Each row is a point on a landscape with many valleys, with its height.
A ball rolls from a point to whichever of its 4 nearest points has the largest drop for the distance, and stops where none of them is lower. Distance is the straight distance between rows; heights are no part of it.
J762: [ 10  11  -2  -6   5   2  -1 -12  19   1   7  20 -28  -8 -16  -9   2   4
 -13  -5]  (h 2.85)
J592: [ -5  -6  -1  -2   9 -13   5   8 -21  -1   0 -32  23  -1  17   7  -2   4
   6  -1]  (h 2.08)
J20: [ -2  -4   4   5 -30  18 -16 -13 -12  -2  -2  11 -40   5  -8  -4 -24  -1
  -5  -7]  (h 2.31)
J273: [  1  12   3  -6 -13  13  -8 -16  11   3   1  20 -42  -7 -20 -17   5   0
 -12  -8]  (h 2.20)
J766: [  3  -3  -3   4  15 -12   0  11   4  -2   3  -6  14   3   7   3   2 -10
   3   8]  (h 1.61)
J371: [  3  -3   4   3   5   2   1  10  -3   0  11   1  -8   4   3   2 -14  -4
   1   4]  (h 1.18)
J248: [-10   1   0   5 -16   1  -9   8 -39   9  11 -49  15  15  20   9 -29  15
  14 -10]  (h 3.02)
J594: [ -6  -6  -5   5 -13   0  -1  19 -28   4  11 -15  -6   7   7  -1 -18  -1
   0   0]  (h 1.66)
J475: [ -8  -8  -7  24 -53  14  -5   4 -44   8   2 -28 -13  19  -1   4 -41  -1
   9  -9]  (h 1.69)
J72: [-13   2  -5   9 -23   5  -7  13 -37  16   9 -36   0  14  15   4 -25  10
  11 -10]  (h 2.00)
J500: [  6   1   1   0   3   0  -4   3   6   0  11  11 -19  -1  -7   3 -10  -7
  -4   0]  (h 1.91)
J53: [-12  -6  -9  11 -36  12  -1   8 -42  11   7 -26 -12  13   7   5 -31   5
   7  -6]  (h 1.64)
J226: [  5  -3  -2 -19  41   1  15  -4  45  -4 -11  43  26 -20 -12  -6  38 -12
  -8   8]  (h 1.35)
J398: [ 10   7  -1  -9  14   1   3  -7  23  -3  10  17 -18  -7  -9  -7   8   5
  -7  -4]  (h 2.15)
J907: [  2  -3   8  12 -39  17 -12 -24 -15  -5  -7   8 -46   9  -1 -10 -21  -2
  -7 -14]  (h 2.91)
J820: [ 10  -4  -5 -16  29   3  16   0  39  -2  -6  31  20 -18 -11  -5  33 -13
  -3   9]  (h 1.58)
J888: [ -4   6  12  -9  19 -13   5  12 -11   2 -15 -24  53 -13  13  25  12   3
   5  12]  (h 1.00)
J459: [  5  10   5 -15  37  -3  14 -13  50 -18  -5  50  -7 -14 -10 -19  34   0
  -7   0]  (h 3.88)
J84: [  0 -12  -2   7 -36  15  -1  -1 -26   1  -2  -7 -28   9   1   7 -25   1
  -6  -7]  (h 2.96)
J156: [-17   3   2  19 -35   5  -9   7 -47  12  15 -46   5  19  15  12 -39  14
  15 -13]  (h 4.10)
J315: [ 10   2  -4 -12  27   1  16  -6  29  -5   2  26 -14 -17 -14 -10  24   5
 -11  -4]  (h 3.46)
J300: [  1  -3   3   7 -22  11  -6  -5 -15   0   2   6 -34   4  -3   5 -24  -2
  -5   0]  (h 3.26)
J864: [  8   7   0 -17  36  -1  16 -12  51 -17 -12  53   8 -18 -11 -14  41  -5
  -6   4]  (h 2.36)
J442: [  3   8   3  10 -33  14 -12 -27   0  -8  -2  19 -58  13 -14 -21  -4  -3
  -4 -13]  (h 4.15)
J220: [  0   9  -4  -4  23 -18  -3   9  26   6  -9  -1  43 -11   1   4  30  -5
  -2  20]  (h 5.25)
J554: [ -3   0  -2  -2   4  -7   1   7 -29   4   3 -44  29   1  18  14  -7   9
  19  -4]  (h 2.72)
J259: [  9  -2  -6  -5  24 -11   9   9  33   4  -5  11  32 -14  -5  -3  33 -12
   0  12]  (h 2.86)
J975: [  5   1  -3  -6  19 -14  -1   7  23   2  -1   5  31  -5   0   1  26 -12
   2  17]  (h 2.45)
J201: [  0  -7   4   2  -2   2  -1  10 -11   2   9  -2  -8   6   4   4 -12  -6
   1   2]  (h 1.20)
J366: [ 13  -3  -8  -3  23  -3   7  -1  23  -7   9  14  -3   1 -10  -1  13  -8
  -1   6]  (h 0.42)
J746: [  1 -13   4  15 -45  17  -5 -21 -25  -7  -8   4 -43  10  -1 -10 -27   4
  -6 -12]  (h 3.11)
J225: [ -8   9  11 -15  41 -10  -1  27  25  12 -10  -6  67 -11   4  25  30  11
   1  21]  (h 2.48)
J236: [ -8  -8  -6   4 -27  10  -1  10 -28   2   5  -6 -21   7   2   4 -25   1
   0  -2]  (h 0.96)
J342: [  2   0   4 -10  10 -13   3   8 -15   2 -13 -35  46  -8  13  23   9   3
   9   7]  (h 2.71)
J920: [ -1   1   4  27 -45  15   3 -31 -23 -17   2  10 -68  24  -5 -31 -32   5
  -9 -17]  (h 4.50)
J588: [-18   0   2  28 -46  10  -9   6 -51  15  10 -39   3  22  11  12 -47  12
  17  -9]  (h 4.21)
J814: [ -5  11   9  -8  20 -21  -1  11   7   2 -10 -13  48 -10   6  24  19  -3
   2  17]  (h 1.11)
J15: [ -3   8  15 -12  35 -17  -2  24  18   4 -12  -6  66  -9   7  26  24  11
   4  24]  (h 2.41)
J34: [ -2  -2   7  16 -42  12  -7 -27 -15  -9  -6   9 -49  17  -5 -17 -23   3
  -5 -16]  (h 3.20)
J462: [  3   7   1   2 -11  10 -11 -12   8   1   4  19 -38  -5 -14  -5  -8   0
  -7  -6]  (h 2.54)
J857: [ -5   2   4  -5  17 -22   2  10  -5  -4 -12 -18  35  -5  11  12  12  -7
   6   6]  (h 1.22)
J858: [ 3 -3 -1  5 14 -6  0 11 -1 -4 11 -4  3  8  6  2 -4 -8 -2  4]  (h 1.60)
J359: [  1  -3   6  21 -46  13  -5 -31 -21 -15  -4   6 -57  17  -2 -26 -26   4
  -9 -17]  (h 3.33)
J419: [  6  -3  -2 -17  35  -1  13  -5  42 -11  -7  41   8 -18 -10 -12  35  -4
  -8   9]  (h 2.42)
J203: [  0  16   5 -10   3   7   1 -15  20  -1   1  29 -43 -14 -19 -22  12   2
 -13 -10]  (h 2.74)
J521: [ -4 -14  -8  12 -37  18  -3   9 -34   6   0 -11 -23   9  -1   5 -29   2
   1  -7]  (h 1.59)
J897: [  4   7   3   7 -20  12 -16 -20   4   0   1  17 -44   1 -10  -6 -12  -1
  -6  -6]  (h 1.23)
J541: [ -4  -1   1   0  -6  -3  -8   5 -37   7   9 -53  30  16  20  21 -29  11
  19  -9]  (h 3.73)
J26: [ -5  10   9 -10  26 -19  -4  17  21   6 -12  -5  57 -14   2  17  27  -3
   6  24]  (h 1.84)
J870: [ -8  -2  -6   2 -10  -3  -4  15 -34   7   9 -40   7  12  13   2 -18   8
  13  -6]  (h 2.35)
J894: [-18   3   7  11 -22   2 -10  12 -46   7  12 -48  19  18  23  20 -42  20
  21 -15]  (h 3.67)
J164: [ 12  -5  -9  -7  24  -8   9  -1  32  -2  -1  14  19  -9  -8  -2  25 -13
  -2  10]  (h 1.39)
J698: [ -6  12  -2 -17  34 -15  -4  24  35  13  -9   3  59 -17  -3   7  38   2
   1  24]  (h 3.16)
J961: [  0   7   8  17 -38  13 -10 -33  -2  -9  -3  14 -58  22 -11 -22 -13  -3
  -4 -10]  (h 3.76)
J675: [  4 -15  -5  19 -53  19  -3 -27 -38  -4  -2  -7 -43  17   0  -7 -33  13
  -5 -19]  (h 2.43)
J906: [  4   9   4 -14  20   3   9  -7  27  -4  -1  29 -24 -14 -13 -16  20   5
  -9  -5]  (h 2.89)
J81: [  1   0   3  -7  12  -8   2   5 -24   7  -6 -43  44   1  16  26   0   6
  13   1]  (h 3.27)
J799: [  9  -1  -9 -13  30  -4   6   3  37   2  -7  22  34 -15  -7  -4  38 -13
  -1  14]  (h 2.69)
J800: [ 13   1  -4  -1  18   1   3  -3  17   2  12  14 -13  -3  -6  -5   3  -2
  -4   3]  (h 1.41)
J120: [ -1 -12   0  21 -52  16  -2 -27 -34 -11  -8  -1 -48  21   1 -18 -36  12
 -10 -16]  (h 2.65)
J169: [ -2   0   3   2  16 -21   0  12   9   1  -9  -6  36  -3  10  10  16 -12
   7  11]  (h 0.53)
J948: [  5  17   3 -13  42   0  15 -14  61 -15 -12  61  -1 -14 -12 -20  44  -4
  -5   1]  (h 3.42)
J657: [  8   7   1  -1   3   5  -7  -8  11  -1  12  15 -24  -3 -12   0  -6   2
  -6  -1]  (h 3.15)
J426: [ -4  -8   2   3 -11   2  -1  10 -17   1   4  -5 -19   2   5   4 -22  -1
  -5  -2]  (h 0.48)
J940: [-20  -3   9  17 -34   3 -13   6 -53   6  12 -48  18  21  22  19 -43  18
  17 -13]  (h 4.04)
J118: [  3  14   6 -13  31  -3  10 -11  42 -13   1  45 -23 -14 -13 -21  29   2
 -18  -8]  (h 3.74)
J46: [ -4  -9  -1   9 -40  13  -6 -17 -20  -7  -6   3 -42   8  -2   1 -27   2
  -7 -12]  (h 3.84)
J729: [  9   3   2 -14  32  -4  13 -13  35 -10   0  36 -13 -15 -13 -16  25   4
  -9  -3]  (h 3.01)
J703: [ -6 -13  -9  15 -47  15   0   4 -42  11   3 -22 -20  16   3   4 -34   3
   7 -10]  (h 1.96)
J755: [ -2   2  -5 -15  35 -12   2  17  40  14  -7  10  50 -21  -6  -3  41  -5
   2  23]  (h 4.74)
J970: [  3   2  -9 -18  32  -3   8  11  42   7  -9  24  43 -22  -9  -6  41 -11
  -8  18]  (h 3.75)
J416: [14 -1 -5 -2 20 -5  2 -1 17  0 13 10 -8 -4 -7  2  4 -8 -1  2]  (h 1.13)
J802: [ -6  -5  -4  -3   1  -8  -2   8 -33   1   5 -38  21   5  17   9  -4   7
   9  -5]  (h 2.73)
J859: [ 15  -5  -7  -9  31  -3  12  -4  30  -2   5  17   9  -9 -11  -9  26  -3
  -2   4]  (h 1.16)
J304: [ -7  -4   0  -2  11 -13  -1  10 -16  -5  -1 -19  17   3  15   9   0  -6
   5   1]  (h 1.88)
J9: [ -2  -2   2  -2  11 -18  -3  11 -10  -3  -7 -24  23  -1  16   7   7  -5
   4   3]  (h 1.68)
J838: [ 13  -3  -1 -16  31  -1  13  -5  41 -10  -1  31   2 -11 -11  -9  30  -3
  -6   6]  (h 1.82)
J284: [ -3 -15  -9  16 -46  22  -3  -6 -34   3  -1 -12 -31  12   0   5 -31   2
   2 -13]  (h 1.32)
J92: [  3   5   6   2 -10   7  -8  -9   6   2   7  12 -34   3  -9   0 -14   4
  -5  -5]  (h 2.80)
J983: [ -8  -5  -5  11 -23   5  -3  13 -38   7   6 -30  -7  12   9   2 -23   5
   6  -5]  (h 0.99)
J425: [ -2  -4   2   0  14 -18  -2   4  -4  -4   2 -10  16   3  10   2   9 -11
   7   6]  (h 1.73)
J89: [ -6  -5  -1  -1   3  -9   2  18 -24  -2   5 -19   4   9  14   0  -8  -2
   3  -2]  (h 3.85)
J731: [ -3   6  -6  -6  27 -15  -1  19  32  11  -9   7  47 -15  -4   3  35  -4
  -2  18]  (h 7.14)
J97: [  4  -1  -7 -15  32   2  12   3  45   2 -10  35  33 -19 -10  -2  38 -13
  -3  14]  (h 0.83)
J152: [  8  -4  -4   2  17 -10   3   5  16   0   8   1  10  -1   2   1   8 -10
   0   7]  (h 1.28)

For each start below, name the point where the ball stops.
J920 => J284
J118 => J366
J731 => J169
J802 => J169
J755 => J169
J554 => J169
